A landscape with many valleys, sampled at points; each row gives a point and its height.
From any point a ball rolls to the lowest of the 2 points nearest to it. It stops when none of these is lower. Distance is the straight distance between rows; heights are no part of it.
pafer height 268: [  5.2  23.5 -29.9  27.7 -13.7  -2.1  19.9  41.4  12.6 -43.3  16.6  -3.4
   1.2  33.6 -29.7   5.5  29.6  -4.0  -7.8  12.4 -27.7  -3.7 -10.2   7.1
  -7.7  -5.4]
gira height 179: [-13.5  -0.9  21.2  -3.9  -6.3  -8.5  -3.7 -14.8 -21.9  26.6 -35.0   4.2
  15.6  22.1   8.9   9.0  16.2  11.8  12.1  29.9   5.6 -18.5  -0.5   0.1
   5.1  -5.7]
dabil height 577: [  7.8 -33.1  -0.2 -22.9  11.3   4.3  -7.6  -6.2  20.4  28.2   4.8  14.8
 -26.8  -1.1 -17.6   1.6   5.4   6.5  -7.6   4.9 -17.4  24.4  -2.4  -1.0
  -1.9 -16.6]
loti height 443: [ -7.8  -5.8 -20.0   3.6 -13.1  -7.1   7.6 -16.6  20.6 -16.8  13.0 -18.4
   4.6 -33.1  18.8   7.1 -28.7  -4.2   3.5 -21.3  15.7 -18.2 -16.0   6.9
  -5.9  -2.7]
kam height 424: [ -8.6   3.1   2.1  -7.4   2.4   9.2   3.9  -2.7 -19.7  11.4 -60.7 -13.5
  -3.9  16.5   0.9  10.7 -15.9   3.0   6.2  -8.9  14.4   5.0  17.4  27.4
   9.4  -2.1]
ropig height 387: [  3.9 -11.2 -31.9   7.2  31.7   0.0 -11.6  16.1   3.4  -6.6  -5.3   2.5
  17.3  -0.5 -12.7 -12.5  25.7 -13.3 -10.7  19.6  -5.9  22.8 -14.7  -3.5
   9.8  11.1]
rud height 359: [-29.0  32.0  15.5  11.9   3.4  -5.6  -3.9   9.3  -9.2   2.8  -8.8   1.0
  10.3 -17.9 -10.5   6.7  30.0  11.7  33.3 -22.2   0.5 -13.5  -6.4 -25.5
 -11.1  -7.6]
tele height 422: [ 13.5 -13.8 -19.5 -12.0  27.9  15.3  -5.7  16.6 -15.4  14.5  -8.5  13.6
 -11.8  -7.2  14.3  -4.6  21.8   6.3  -1.1  16.4  -9.9  -5.9  28.8 -28.5
   4.3 -10.7]
Vogu height 638: [ 12.2   7.2  41.7 -13.1  40.6   0.1   0.7   1.1 -11.0  58.6   0.0   1.8
   2.8  11.9  -3.9 -13.2  18.2   4.2  -1.2  16.2  -5.9   1.4   6.4  -0.7
   9.0  32.7]
fera height 502: [ 29.9 -14.2   2.3 -27.3   3.7   1.5  -8.4   7.6  -9.9  26.6 -16.0 -12.6
  -4.2  19.8  12.6  -8.2  -6.0  14.8  -7.4  -3.8  18.8   4.5  10.7   0.8
   6.5  22.4]
donen height 579: [-16.1  -8.0   0.9   4.9  15.2 -11.0 -19.5 -15.7  22.3  32.1 -18.2   3.5
   2.4   0.7  -5.7 -10.2 -38.9 -15.8  -1.0  -9.0  20.1  26.5 -11.7  15.8
   4.9  -4.1]
bivi height 773: [  5.3   1.1   4.1  -9.1   9.8  22.2   7.8  -0.1   1.9 -13.7 -22.7 -15.7
  -5.3 -17.3  10.4  -7.9 -18.4  -0.3 -15.6 -19.7   2.1  12.1  25.3   6.8
   8.7  12.5]
Pib height 622: [  6.0 -25.7  21.8   4.5 -25.9  -0.3   1.7 -21.2   8.7   7.5 -26.1  -1.8
  -3.5   7.4  -5.2   4.6   2.3  15.2  14.6 -23.5  15.5   2.2  15.6  -4.6
  -0.7  37.9]
Mumad height 578: [ -7.7  23.5   4.2  12.7 -29.3  -0.9 -10.7 -20.0 -14.6 -23.7   0.9 -10.6
 -14.5  -0.6  -0.8  -0.2  -4.5 -11.0  23.0   4.0  10.1 -26.6  -4.0  -2.1
 -18.7  -7.3]
Gasof height 675: [ 14.5  -8.4   8.5  -1.3  -9.1  25.2   0.4 -34.2  -5.0 -18.1  18.1 -13.8
  -9.8 -11.1 -16.7   3.3   0.1  13.4  11.7 -55.4  -3.4   0.3   2.0  10.9
  -8.7  -6.1]
pira height 154: [-24.6   6.8  -4.4  27.8  13.8  -8.4 -15.1 -10.4  29.7  -5.3  12.5   6.9
  13.9 -32.8   3.4   6.7  -5.0 -12.7 -11.1  -8.5 -12.2   4.8   9.0  13.3
  10.2  13.6]
tegal height 313: [-15.2  42.5   7.5  46.0 -12.4 -10.6  30.4  43.1 -12.3 -23.1  -2.0   7.5
  12.0  38.1 -28.0   9.6  34.0  16.4   9.4 -12.1 -15.7  -7.6 -12.2 -12.9
 -27.3 -18.5]
vares height 540: [ 26.2 -19.1   2.6 -19.9  -1.0  -7.6  -2.0  -6.7   5.0  -5.3  26.0   9.2
  -3.3  -9.5  15.0 -12.1  -8.5  11.7 -13.3  17.5  -8.1  12.1 -33.4 -16.0
  -8.2  -4.9]
pubi height 466: [  4.1  -9.4 -14.8 -21.0  18.1  12.6  -5.7  15.6 -18.6  29.4 -45.7  -8.9
 -10.5  17.4   7.5   2.5 -12.5   4.4   7.7  15.6  17.5  -3.9  25.2  -0.1
   6.9   3.9]
bodu height 538: [-11.5  12.8  18.4   5.2   0.8   5.6  15.7 -30.9 -27.2 -29.5 -28.9   0.7
   1.9  -7.3   7.7  14.9 -15.0   6.5  10.1 -38.2   5.3  -6.1   5.0  29.7
   7.5   6.9]
beni height 566: [ 38.1 -39.6  -4.3 -21.4   4.4   9.9  -7.3   4.5  -0.6  13.7   6.4  -0.4
 -13.2 -14.1   8.8 -12.2 -15.4  21.0 -39.1   2.5  -2.4  17.1 -26.1   1.0
   4.1  -1.3]
mibov height 756: [ -0.8 -14.5  -0.5  22.0  -9.3  -0.7 -14.2 -36.5  12.5  16.5 -17.4  -8.5
  -8.6  -3.1 -13.8  11.4  -5.0  20.0  -2.1 -31.9 -17.2 -19.8   1.6  12.6
  14.6  -5.2]
zaz height 392: [ 22.0 -29.2  11.7   2.5 -11.6  12.7   0.3 -26.7  -4.0  14.0 -10.3  -8.9
 -14.2   6.3   7.0 -11.7 -58.8   3.6 -12.9 -11.3  15.0   2.8  -1.2  15.2
   4.5 -16.6]
mir height 257: [ -9.7  -8.0   5.8  16.5 -15.3   0.8  -9.7 -36.3  -3.2  27.9 -23.4   3.7
  -2.2  23.7  -1.5  10.8 -14.7  -7.1  23.2   6.7  11.5 -12.3  -0.1   8.6
  -9.0 -12.6]
mon height 224: [-14.1  25.1 -21.0  10.4 -17.5  -7.1  14.6  39.9  12.8 -23.6  23.2 -21.5
  -9.7   7.3 -24.4 -10.4  16.2  -8.2 -17.0  22.1 -18.7   6.7 -21.8  -9.9
  12.6  -5.5]
vazip height 296: [  2.7  30.7  -8.3  15.1  11.9  -6.8  12.7  44.1  -9.6 -21.2   8.1   3.2
   9.5  35.7 -22.0   4.5  41.4  22.6   1.2  -2.0 -16.8  -1.1  -0.5  -5.4
 -11.8  -5.4]
nito height 736: [ -6.5 -10.5 -16.3  16.9  -1.3  13.0   1.0 -13.6  13.4 -20.3 -18.3   0.2
 -14.6 -23.4  -1.4  16.6 -10.6  17.8 -25.2 -16.6 -29.4 -11.9   1.9  13.4
  15.6 -16.5]
zemor height 531: [ -3.6 -28.9  -7.3 -13.8 -15.2   8.1  13.5 -13.5  20.3  22.9  -0.4  11.0
   8.3   1.6  10.0   2.6   1.5 -14.5  -3.8   0.4 -13.1  14.2   9.7   5.8
   1.8 -26.1]
tori height 702: [ 16.2  -4.3   2.6  24.1 -13.1   9.8  11.8 -10.8   0.9 -49.6  -0.2 -22.6
  -9.4 -12.3   1.0  -8.2 -14.9  11.4  -2.2 -11.9   3.2  -6.3 -12.9 -11.3
  -9.5  19.6]
Bir height 508: [ 10.9  -3.7  18.6 -27.0  -9.5   2.2   0.0  -8.3  13.1   2.7  27.7 -17.6
  -0.6  -3.7  11.9  -4.5 -14.0  -0.1   7.6   6.3  23.4   0.8 -15.7  -5.8
 -13.3   4.1]
rufo height 600: [-13.9   4.4  19.9  10.8  -8.7  -5.7 -11.6  -2.6  -4.6  -1.0 -23.9   6.6
  12.0   1.7 -10.6  10.2  21.6   0.0  24.8 -25.3  20.6   3.7   4.9   5.4
  -5.6  35.4]
mobe height 738: [-17.3 -10.6 -28.3  12.3  16.9  10.8 -14.6  -7.6   0.4  17.5 -38.8 -11.9
  -6.2  -9.3  -4.3   0.7 -13.4  -1.0  -4.2 -10.7   2.6   1.9  10.0  -9.5
  14.7 -23.5]
Mim height 598: [ 25.6 -44.4 -12.8 -15.7 -11.9  15.3 -16.9   6.0  10.1  46.2   6.3   3.5
 -32.8   3.7 -10.0  -6.1 -20.6  -2.8 -27.0   7.2   4.0  17.7 -16.8  -6.2
   4.8   0.0]
zoke height 304: [ 15.1  -7.2 -13.2  -8.3  -6.2   5.1  16.1  36.3   9.8 -43.5  12.2  -6.7
   2.5   4.9  -6.6   3.7  13.7   8.8 -17.4  14.8  -4.1  12.9   6.1   8.4
  -1.7  18.4]
duz height 384: [ 22.1 -15.4   2.3  -7.3  28.6  15.2   2.1   4.5  -4.8 -19.5  -4.6  10.4
   7.4   6.2  11.8 -15.7   1.7 -18.2 -12.6  32.6  -9.6  23.8  16.2  20.3
  -6.1  17.4]
filem height 270: [ -1.4  25.3  29.4 -29.8   6.4  -4.8  17.4  22.0 -12.0  -0.7  -2.6  -6.1
   2.6  13.3  -2.3   4.8  23.2  19.7   3.4  10.0  -1.8   5.4  12.6   3.6
   6.2  17.3]
nufun height 366: [-18.5  14.3   4.3 -25.4 -22.4   8.2  -2.4  11.1  -7.3  22.2 -35.0 -14.9
 -13.5  10.0 -24.7   4.6  11.2  -6.6  11.9  -6.5   6.1  23.5   6.8  15.3
   8.1   1.7]
voget height 718: [ -4.5  -7.4 -29.5   3.5  -6.0   9.4  -3.3  -3.0   1.2   0.9 -18.9 -15.6
 -11.6  -7.5  -9.2   3.5   2.9   6.0 -14.1  16.3 -18.2   0.3 -10.9   6.0
  13.3 -23.5]
dorur height 421: [  9.6 -24.5   1.3  -7.7   7.0   7.1  -0.4  -5.3  13.1   4.7  -8.2  -3.9
   7.0  16.8   4.4  -5.3 -17.8 -25.3  -3.9  36.3  13.0  17.0  -2.8  13.2
  -6.7  13.0]
sivef height 326: [-12.3  57.3  32.5  37.7 -22.8 -20.8  24.1  27.5 -24.2 -11.5   4.6   2.6
  27.7  19.3 -12.1  -6.2  25.4  11.0   7.3 -16.8  -6.1 -20.5 -15.0 -21.3
 -12.2  -6.2]
Sor height 468: [ -9.3   8.2  -8.9 -32.3  -1.2   3.1  16.8  27.1 -19.8  -8.6   0.7  23.0
   6.8  12.1  11.4  11.1  31.6   0.2  12.6  25.5  -3.8   6.1  20.2 -11.3
  -8.4 -21.6]
soz height 650: [ 11.6  -4.9  45.2  -0.1  20.5   0.4 -25.1 -13.1 -32.2  59.8   3.9  27.3
  -8.1  22.3   5.0 -13.3  -2.8 -16.5  -9.6  19.7   1.1  -1.1  23.4   5.0
  17.4  16.0]
Tun height 699: [ -2.0  -6.4 -45.2   6.3 -19.8  -1.5 -31.4   5.6 -10.2   4.5  -3.3  -8.4
 -16.1  -3.8  -0.1  -4.4  -0.2 -19.6  -7.0  12.5   6.4 -11.2 -16.3 -10.6
   7.6  -5.8]
Kedap height 663: [  4.2  -4.2   8.1  -4.6  16.2  -6.3 -25.5  -7.2 -20.9  26.3  16.0  21.3
 -13.8   2.2  12.2 -14.6  -6.9 -22.6 -23.6  24.8   0.1   2.4   7.3  -6.5
  24.6   7.1]
Pum height 611: [-19.9   7.7  25.6  -3.1  37.2  -1.5 -18.6 -23.7   1.7  38.9  -7.5   5.5
   4.0  -4.4  -5.5  -7.1  -9.9  -6.5  21.5 -13.6   9.5   8.9   2.7   8.7
  -9.2  -2.1]
givig height 475: [ -0.1  11.3  16.9  -3.8 -13.3   1.0   0.6 -24.3  -2.9  -5.7   6.6 -22.1
  10.0 -13.1  13.1  -7.8 -41.5  -6.4   7.3 -23.5  21.5 -11.5  -4.8  17.5
   0.2   9.8]
mik height 553: [  3.5  15.3  30.1   6.6   3.4   1.4  19.2 -26.9 -18.7 -27.5  -9.3   4.8
  11.0  12.8   9.3  15.2  10.7  16.6  35.7  -4.0   6.3 -34.1  -4.7  13.2
 -20.5   7.3]
desa height 393: [ -7.9  14.7 -34.0  15.6   2.8  -4.2  17.5  27.9  -0.3 -47.4 -11.9   2.3
  15.9   4.3   0.2  17.4  13.9  -3.4  15.6  -0.4  -3.5 -11.8   4.3   5.3
 -19.9 -10.5]
sis height 339: [-26.6  49.0  37.3  19.8   9.3  -4.0  24.5  23.4 -16.0  -4.9  -3.4   9.0
  32.9  -6.8  -4.9  -3.8  25.4   9.6   5.6  -1.6   1.6  -4.2   2.1 -27.2
  -7.2   1.2]
sutir height 641: [ 37.1 -16.8  18.0   8.6  23.4  -2.0 -22.0 -37.2   8.4  26.7  16.1 -11.2
  -3.3 -11.0   4.2  -2.8 -34.4  21.5  -8.1 -15.8  -9.8 -11.2 -11.8  15.5
   8.0   8.1]
tuvar height 568: [ 14.4   9.0 -12.8 -17.4  -9.2 -22.0  -5.3   5.3  -8.6  -0.4  18.3   0.8
  16.2  -1.8   6.0  -1.0  17.1  19.7 -14.7  -2.8  -5.5   1.8 -38.6 -11.0
  14.6 -26.1]
fop height 423: [ 28.8 -11.4  -4.0   2.1  22.9   5.8  25.4   6.5   5.2 -41.7  15.9   9.3
  33.3  -0.9   7.3  -1.7  10.6  15.4 -13.9 -25.5 -10.7   7.7 -10.3   1.1
 -12.5   1.8]
Dis height 690: [  3.5  -5.0 -12.5   2.0 -19.6  22.5  12.1 -11.5   3.0 -36.6 -11.7 -13.5
 -26.5  -9.8 -18.5  -1.3 -10.1  -0.9  15.4 -31.0   7.1  11.4 -18.2   3.4
 -17.2   1.0]
tuzur height 467: [ 14.2 -37.9   1.1  13.4 -31.7   6.3 -31.3 -21.6  11.7  19.6   9.8   4.5
 -24.5  11.9 -12.1  -5.5 -47.2  -8.6  -5.1  -5.8  19.1   0.6   1.8  -4.0
  -9.3   0.0]
Daso height 557: [-14.2  -5.7  -8.4  -7.1   2.7  -7.8  -9.9 -22.3  -0.2  -8.0 -24.9  17.0
   8.3 -23.3  11.7  15.8 -21.6  -2.8  10.6 -45.6  15.4   9.8   6.1  20.5
  -2.2  -8.7]
neme height 549: [ 17.5 -23.4   7.5 -34.9   6.4  -9.0  15.2  -6.3  11.9  40.2 -22.4  -1.2
   0.2   9.7  26.1  -9.0 -32.8   7.1  -8.5   6.2  21.0  11.3 -11.2  -5.5
   5.8 -10.6]
vufop height 448: [ 13.8 -14.7  -9.6 -26.8   4.8  -1.4  -6.4  14.3 -17.8 -20.1  -3.6  25.8
   1.2  -0.1  18.9   6.5  23.7  13.8 -11.0  -1.7  -6.7  -5.5  22.1  -1.3
  -6.4 -13.9]
Lorod height 581: [-22.3   0.0 -14.5  -8.2   5.8 -21.6 -18.1   5.6   8.5   0.8 -17.7  11.2
  19.0  -9.4   5.5   7.6  16.3 -18.3  15.1 -20.4  16.8  12.0   2.4   3.8
   3.6  10.4]
fer height 271: [-17.8  -5.4  19.4  24.7  -0.2  -3.8  -6.8 -19.0  20.9  17.0  -8.1  -6.5
  -3.6 -10.2  -8.4  -7.5  -3.7  -2.0  -9.1   4.1 -13.8  15.8   2.7 -11.1
  14.9  16.4]
buvu height 337: [ -6.8  -5.7 -35.3  -6.3  21.5  -1.8  -3.5  17.3  16.5   8.0  25.3   9.7
   4.1 -21.3  15.3  12.5   2.4 -10.6 -24.3  25.2 -16.4 -14.6  14.4  -5.3
  22.0  -2.2]
Guze height 413: [ -1.8   0.6 -27.7  15.9   8.9  -6.2   3.6   3.2  11.7 -35.2   6.7  -4.2
  26.2 -21.0  24.6  13.2  -3.8   5.9  14.8 -11.6   3.8 -26.5  -1.8  -2.5
  -6.8  -4.4]
faro height 389: [-16.2  15.1  -9.9   7.2   6.8   5.0  -4.3   8.4  -3.7   8.0  -0.4 -11.2
  -5.2  -5.8  -0.9  -0.2  27.8   5.0  23.9  16.6   4.4 -11.0  -1.5 -34.9
 -10.5  -4.2]
Sekev height 420: [ -3.3  18.2  -9.1   2.7  13.6  -5.4  12.0  19.2   8.1 -15.7  41.1  -7.2
  -3.2   4.9  -0.2   4.3  18.3  10.4  21.0  19.6   0.6 -24.6   3.8 -18.7
 -20.0  -6.4]
Mobo height 388: [ 20.3 -25.7   6.8   9.4  28.0   7.6  -6.4  -4.8  -5.5   8.1 -17.5   2.5
 -16.3   0.2   6.1  -3.7  10.0  20.4 -12.5  11.7 -21.8  -5.7  24.1 -10.0
  -5.1   9.7]
Konem height 88: [-26.9  48.5 -14.4   1.5 -18.4 -10.6  22.7  28.4   2.7  -8.1  -4.8 -20.3
   2.9   1.1 -14.3  12.6  25.9   4.8  30.2  14.5  -7.1 -25.7   3.5   5.3
  -7.6  -1.0]
rafi height 679: [  3.5  -6.5  -8.6   6.3 -13.9  -2.1 -28.5  -1.6 -11.0  23.4  21.2  -4.1
  -2.0   1.6   3.8  -9.4   5.6 -13.1 -11.3  -0.9   5.9  -7.0   2.4  -7.7
  19.5  20.4]
Fip height 487: [-13.2  22.8  -8.4  25.3 -13.3 -20.1  -4.7  11.5   4.3 -26.3  21.0  31.6
 -16.5 -14.6  -7.8   7.2   0.5  -0.6  -5.5  14.9 -23.8  -9.3  -3.9 -14.4
  -2.9 -31.8]
kesit height 565: [  3.5  29.9  21.0  -2.2 -27.7 -12.4  11.0  -3.0 -16.4 -34.6  10.0   1.2
   9.3   0.9   7.1   5.7   5.2   4.5   8.8 -21.6   2.9 -19.0   7.1   4.0
  -9.2  -3.4]
firid height 580: [ 19.7  13.9   6.5  -1.1 -28.8 -21.6   3.6  -9.2  -8.0 -45.3  16.0   7.8
  -8.3   0.2  -0.1   9.5  -9.6  16.8  -4.3 -19.3  -3.0   1.6 -26.3  23.2
  -6.9  -4.3]
giv height 653: [ -2.7 -16.8  17.8  -5.1 -11.3  16.0  -9.9 -11.9   6.0  47.9  20.6   2.5
 -10.0  12.2  -5.9 -18.9 -17.4 -24.7  21.7  -2.2  25.9   9.8   4.2 -25.1
  -5.8  -4.1]
vep height 615: [ 10.5 -24.5  11.0  -3.0  25.9  -5.2 -20.7 -15.8  18.0  39.2  18.0   2.2
   2.6  -8.0   4.5 -14.0 -39.2  -4.5 -14.2 -10.9  12.1  11.3  -2.0  12.7
   8.4  10.3]
rele height 343: [ -8.4  13.3  -3.6  -2.4 -32.2   1.3  21.0  18.7  14.4 -30.1  10.1 -17.5
  -3.2   5.0 -21.9   1.4  15.4 -11.9  13.0  -3.2  -5.2  11.1   8.1  10.2
 -10.6  16.4]
liva height 307: [ 23.5  -1.1   7.5 -23.9  14.1   5.4  16.7  10.0  -1.6 -31.4   2.4 -12.6
   3.8  17.0   3.4   9.9   9.8  16.6   5.1   5.4   7.5   3.8   2.2  24.3
 -12.2  25.1]
Fov height 439: [  8.6   8.5  -6.0   5.0  20.2 -19.1  11.4  23.3   8.9 -34.8  28.1  18.2
  31.1  11.3   1.9  -6.2  21.1   0.4   3.6  -5.6   3.1  16.2 -24.3  -2.9
 -22.3 -11.8]
bote height 510: [ -4.4  28.0  12.5  34.4 -12.8 -31.0  -0.3  -1.8 -12.2 -47.3  -2.4  31.6
  10.9  -3.6  -4.9   6.4   6.8  12.4 -14.9  -8.9 -27.9  -0.1  -2.7  -0.2
  -0.5 -16.7]
zad height 373: [ -8.9  34.6 -25.1  26.7 -31.2  -7.3  30.4  17.9  11.6 -55.9   0.1 -11.2
 -11.1  -3.0 -25.0   9.5   3.1  -3.3  16.7 -16.1  -3.9 -10.9  -4.7  10.7
 -16.2  -1.0]
Zuna height 290: [-15.1   3.8   3.4 -27.1  -3.0  -1.2   2.6  14.4  -3.4  46.7 -16.5  -9.1
 -21.1  10.6  -7.7  -1.5  -3.4  -7.2 -11.6  22.5   9.2  21.6   7.4   0.1
  32.0  18.0]
rul height 757: [ -7.3 -11.4 -17.7  -6.5   8.8  12.6 -11.4  19.1   4.7  16.2 -26.3  -6.5
  -8.9 -19.7  12.3  -9.7 -23.8 -12.3 -19.0   0.5   7.0  21.5  11.7 -22.8
  12.2   3.6]
Dakas height 451: [  5.1  -5.0 -12.1  -7.1  -1.0   3.8   4.0  11.6  15.2 -33.6  37.2  18.2
 -12.3 -14.9   4.8   6.1  -0.7   8.0   4.8  18.3 -10.8 -18.5   0.5  -2.9
 -21.9 -28.3]
gur height 698: [ -5.2 -37.7 -12.9 -10.3   5.8   5.4  -4.0  -3.6  24.1  41.1  36.0  16.4
  -9.8  -4.7  19.9   1.1 -23.3 -40.4 -10.5  31.1  16.5   5.6   3.2  -8.7
   5.7   5.4]
Rab height 461: [-12.7   3.6  -7.7   4.5  -4.7 -15.2   6.4   6.6   8.2  -7.9   7.3   4.6
  19.1  -6.0  21.6  -7.0  -6.8 -28.8  -4.2  32.4  10.4   6.8  -7.9 -10.8
   7.8  10.2]
Lufen height 495: [-27.1   1.3  -3.7 -16.5 -15.3  14.1  10.9   3.0   7.9  17.7  17.6  -7.6
  14.6  -4.2   4.4  -8.9   7.0 -36.4  -5.4  -3.2  -4.3  12.2  19.6  -4.9
  11.4 -10.5]
Vesig height 159: [-18.7  23.8 -40.8  14.5 -19.9 -13.1   6.1  23.2  11.4 -12.9  25.0 -20.2
   6.9   1.1 -11.6   5.9  27.4 -24.8   7.3  18.1  -3.5 -22.7  -1.3  -4.4
  10.5   3.1]
fav height 524: [ -7.2  18.2   0.7   9.1  -0.3  -4.8   9.2 -24.8 -20.2 -45.7 -22.4  24.9
   7.0  -2.5  -0.9  12.3   1.7   9.5  -6.3 -10.8 -19.3  -7.0  -0.2  28.7
   3.6 -20.6]
tesif height 231: [-23.6  14.8  25.7 -24.9  -4.3  -8.1   9.1  16.5 -19.2  33.9 -23.1  -0.7
   6.6  15.3   8.8   9.9  18.2  -0.3  11.2  38.7   6.0  -2.6  12.2  -3.1
  13.5  23.6]
Vimo height 532: [-21.2   8.6   6.8  -9.5 -16.4   2.8  -5.1 -14.8  18.0  30.9   6.7 -15.9
   6.5   1.0  -2.9 -18.2 -26.1 -36.9  -3.9  -7.6  12.9  18.2   1.2  18.0
  13.7  -5.7]
Bov height 660: [ 23.2   0.7  20.1   6.0  10.1   9.5 -19.9 -25.0  -4.3  -6.5  36.2 -11.6
 -11.5 -15.2   2.7  -5.9 -16.2  20.7  -1.7 -29.2 -11.2 -11.6   1.3   3.0
 -10.6  -4.0]
zub height 324: [ 18.5 -22.4   9.8   7.3  -9.5  16.9   1.2 -40.1 -10.5   4.3 -14.5 -12.1
  -1.5  10.1   9.3  -7.9 -17.6   6.4   6.0   5.5   5.7 -14.8  -4.1  -3.2
  -5.0  -5.4]
sak height 407: [ 37.4 -29.6  -4.3 -13.0  49.0  11.8  13.6   6.3  -4.8 -19.6   3.3   1.4
  18.6  -7.8  10.8 -10.2   0.5   6.6 -10.8   6.9  -9.8  15.9  -9.9   5.1
 -13.7   1.0]
Meb height 626: [  7.4  11.6  13.3 -27.4  45.2  13.7  -8.9  -4.2  -6.6  40.2  16.5  -6.4
  -4.4  -2.1  -4.3 -11.1   7.8   0.8   7.7  -0.7   1.1  11.2   2.3  -2.4
   4.3   1.7]
pudo height 676: [ -9.3 -17.0   2.6 -12.9 -11.1   7.2   3.1  -3.6  -0.5  34.6  32.9  13.1
 -20.1   4.7  11.3  -2.9   1.0 -25.4  11.7  26.7  14.5  -3.9   9.6 -38.7
   4.3  -7.6]
rofo height 265: [-15.4 -18.1 -19.2   9.4 -15.4  -6.0  -6.3  12.6  27.8 -14.9  18.8  19.3
  -2.5 -33.1   6.1   8.4  -3.7 -11.3 -28.9  10.2 -15.4  -8.7   3.6   4.3
  11.3  -0.8]
mekip height 588: [ 13.7   5.2 -24.5   1.2 -21.7 -19.2  -1.6   5.1  -0.8 -23.3   1.7  -5.8
   1.1   3.3  -1.6  12.9  11.9  35.3 -10.3 -17.5  -8.8 -20.0 -22.8   1.9
   9.1  -3.8]
vebo height 345: [  3.5  -0.6  14.7  13.2  20.3 -11.8  -3.2  -2.6  -0.6  -5.6   1.3   8.1
   8.1  -0.5  -8.1  -4.3  20.8  11.5 -10.4  20.3 -23.5  10.6  -6.2  -6.6
   0.1  12.7]
rez height 629: [-25.7   5.3  34.7   9.6   1.2  18.1 -18.0 -15.0 -11.3  50.7   3.3   3.0
  -3.2   0.5 -22.3  -9.1   1.6 -22.5  20.8  -7.4  13.0   1.6  18.1  -9.9
  -2.3   3.1]

For each start below, name the point where the ball stops.
Sekev -> Konem
rufo -> Konem
Dis -> Lufen
Tun -> Pum
fera -> gira
tuvar -> zoke
Mim -> zoke
